Each row is a point on a landscape with many valleys, with its height.
A ball rolls from a point to the lowest of its 3 nearest points, and stops where none of them is lower. Distance is the straight distance between rows; heights are no part of it.
Z223: [-14  -3   7  -2  -6   5  -4  -9]  height 263
Z175: [-21  -1  -4 -11 -16  -4  17 -11]  height 337
Z61: [ 23  10  11   3  12  -7 -16  13]  height 598
Z399: [-2 -3 -8 -3 -4  3 15  3]  height 348
Z699: [ 20   6   6   5  13  -4 -15  10]  height 462
Z797: [ 36  17   8   5  18 -19 -26  13]  height 697
Z543: [ 21   4   3   9  14  -2 -12  10]  height 381
Z977: [  4  -1   8   4   5   4 -11   3]  height 199
Z648: [-22  -4  -5  -6 -14   1  10 -15]  height 280
Z84: [-6 -2 -4 -6 -6  2 14 -1]  height 291
Z638: [ 35  11   2  11  20 -14 -25  11]  height 668
Z910: [-4  2  9 -5 -1  3  0  1]  height 326
Z202: [ 26  10   8   7  14  -7 -10  13]  height 621
Z551: [  2   4  14  -1   4   2 -14   4]  height 175
Z267: [-21  -2 -12 -10 -18  -4  19 -12]  height 367
Z10: [-28  -2 -16 -10 -24  -9  17 -20]  height 217
Z209: [-24  -4 -24  -8 -21  -9  20 -16]  height 139
Z465: [14  2  3  3  7  2  5 10]  height 26
Z208: [ 21  10  10   4  13  -7 -23  11]  height 563
Z69: [11  1  4  4  9  2 -5  8]  height 379
Z435: [-17  -2  -2  -8 -11   1  12  -8]  height 202
Z515: [21  0 -4 14 16  1 -9 10]  height 499
Z531: [ 0  0 -1 -3 -2  3 12  4]  height 389
Z30: [10 -4 -5  7  7  5  6  7]  height 239
Z596: [15 -1  0 10 12  2 -7  7]  height 463
Z393: [ 17   4   6   7  13  -2 -21   8]  height 494
Z712: [ 3 -5 -4  5  3  6  3  2]  height 305
Z220: [ 0 -6 -4  6  3  7 -1  0]  height 284
Z494: [ 20   3   4  10  14  -1 -17   8]  height 440
Z126: [-16  -9  -3   2  -8   6   1 -11]  height 253
Z744: [-15  -7   2   2  -5   5  -4 -10]  height 310
Z731: [26  4  1 11 15 -3 -9 11]  height 445
Z277: [-14  -1   8  -6  -7   2   1  -7]  height 228
Z78: [ -2   1  12   1   4   2 -19   1]  height 148
Z459: [12  2  1 -1  4  1 11 10]  height 140
Z433: [-16  -3  -9  -6 -12   1  14  -8]  height 285
Z94: [  5  -4 -12   1   0   3  18   4]  height 390
Z841: [-16  -6  -2  -1  -8   4   5  -9]  height 145
Z701: [ -1   0   9   1   4   4 -13   2]  height 110
Z770: [-24  -2  -2  -8 -15  -1  10 -14]  height 307
Z21: [-2 -4 -5 -1 -2  5 11  1]  height 394
Z890: [ 13  -2  -1  10  11   3 -12   6]  height 492
Z604: [ 12   6  13   2  10  -4 -21   7]  height 468
Z467: [-10  -4 -17  -6 -11   0  20  -5]  height 380
Z519: [-16   0   3 -11 -11   1  11  -6]  height 142
Z195: [-1 -1  5 -2  0  4  2  2]  height 249
Z521: [ 12   7  11   1   8  -1 -11  10]  height 382
Z674: [ 1 -2  3  3  3  5 -2  2]  height 25
Z715: [11  0 -1  4  7  3  6  7]  height 141
Z871: [-19  -4 -15  -9 -15  -3  19 -12]  height 383
Z505: [18  8  8  1  8 -2  3 12]  height 151
Z925: [ 18   6   9   5  12  -4 -23   9]  height 519
Z240: [-21  -5 -11  -7 -17  -2  15 -14]  height 341
Z982: [-26  -6 -16  -6 -18  -3  13 -19]  height 296
Z872: [-7 -6 -7  0 -3  5  9 -2]  height 311
Z456: [ 25  10   9   6  14  -7 -17  12]  height 601
Z922: [ -8   0  13  -2   0   5 -11  -3]  height 174
Z952: [-11  -7  -6   0  -4   5   5  -7]  height 147
Z979: [-29  -3 -25 -10 -26 -12  18 -22]  height 197
Z70: [ -1  -3   4   3   5   5 -11  -1]  height 186
Z88: [-22  -7 -15  -5 -14   0  13 -16]  height 350
Z818: [-12   1  -1  -9  -9   1  14  -3]  height 212
Z582: [19  5  5  6 11 -1 -3 11]  height 245
Z879: [-6 -2  5 -1 -2  5  0  0]  height 306
Z131: [10  5 10  0  7  1 -3  9]  height 266
Z280: [ 7  4  8 -3  4  1  3  9]  height 164
Z804: [-18 -10  -8   1  -8   5   4 -13]  height 283
Z523: [-11  -2   8  -3  -4   4  -3  -5]  height 257

Call two points neighbours if one is among the 3 nearest of the other. Go from one point of each pair to the other, from neighbour to neighbour, staying as low as possible. Name the highest point that can't be avoided.
Z465 and Z701 -> Z712
Z674 and Z209 -> Z240
Z674 and Z701 -> Z70
Z674 and Z519 -> Z523

Two balls start at each pair of points below. Name the first point that both come to, or write none.
Z84 and Z467 -> Z519
Z202 and Z638 -> none
Z456 and Z393 -> none

Where does a ball stop that starts at each point below?
Z879 -> Z674
Z21 -> Z841
Z582 -> Z465
Z910 -> Z674
Z521 -> Z465
Z88 -> Z209
Z94 -> Z519
Z531 -> Z519
Z433 -> Z519
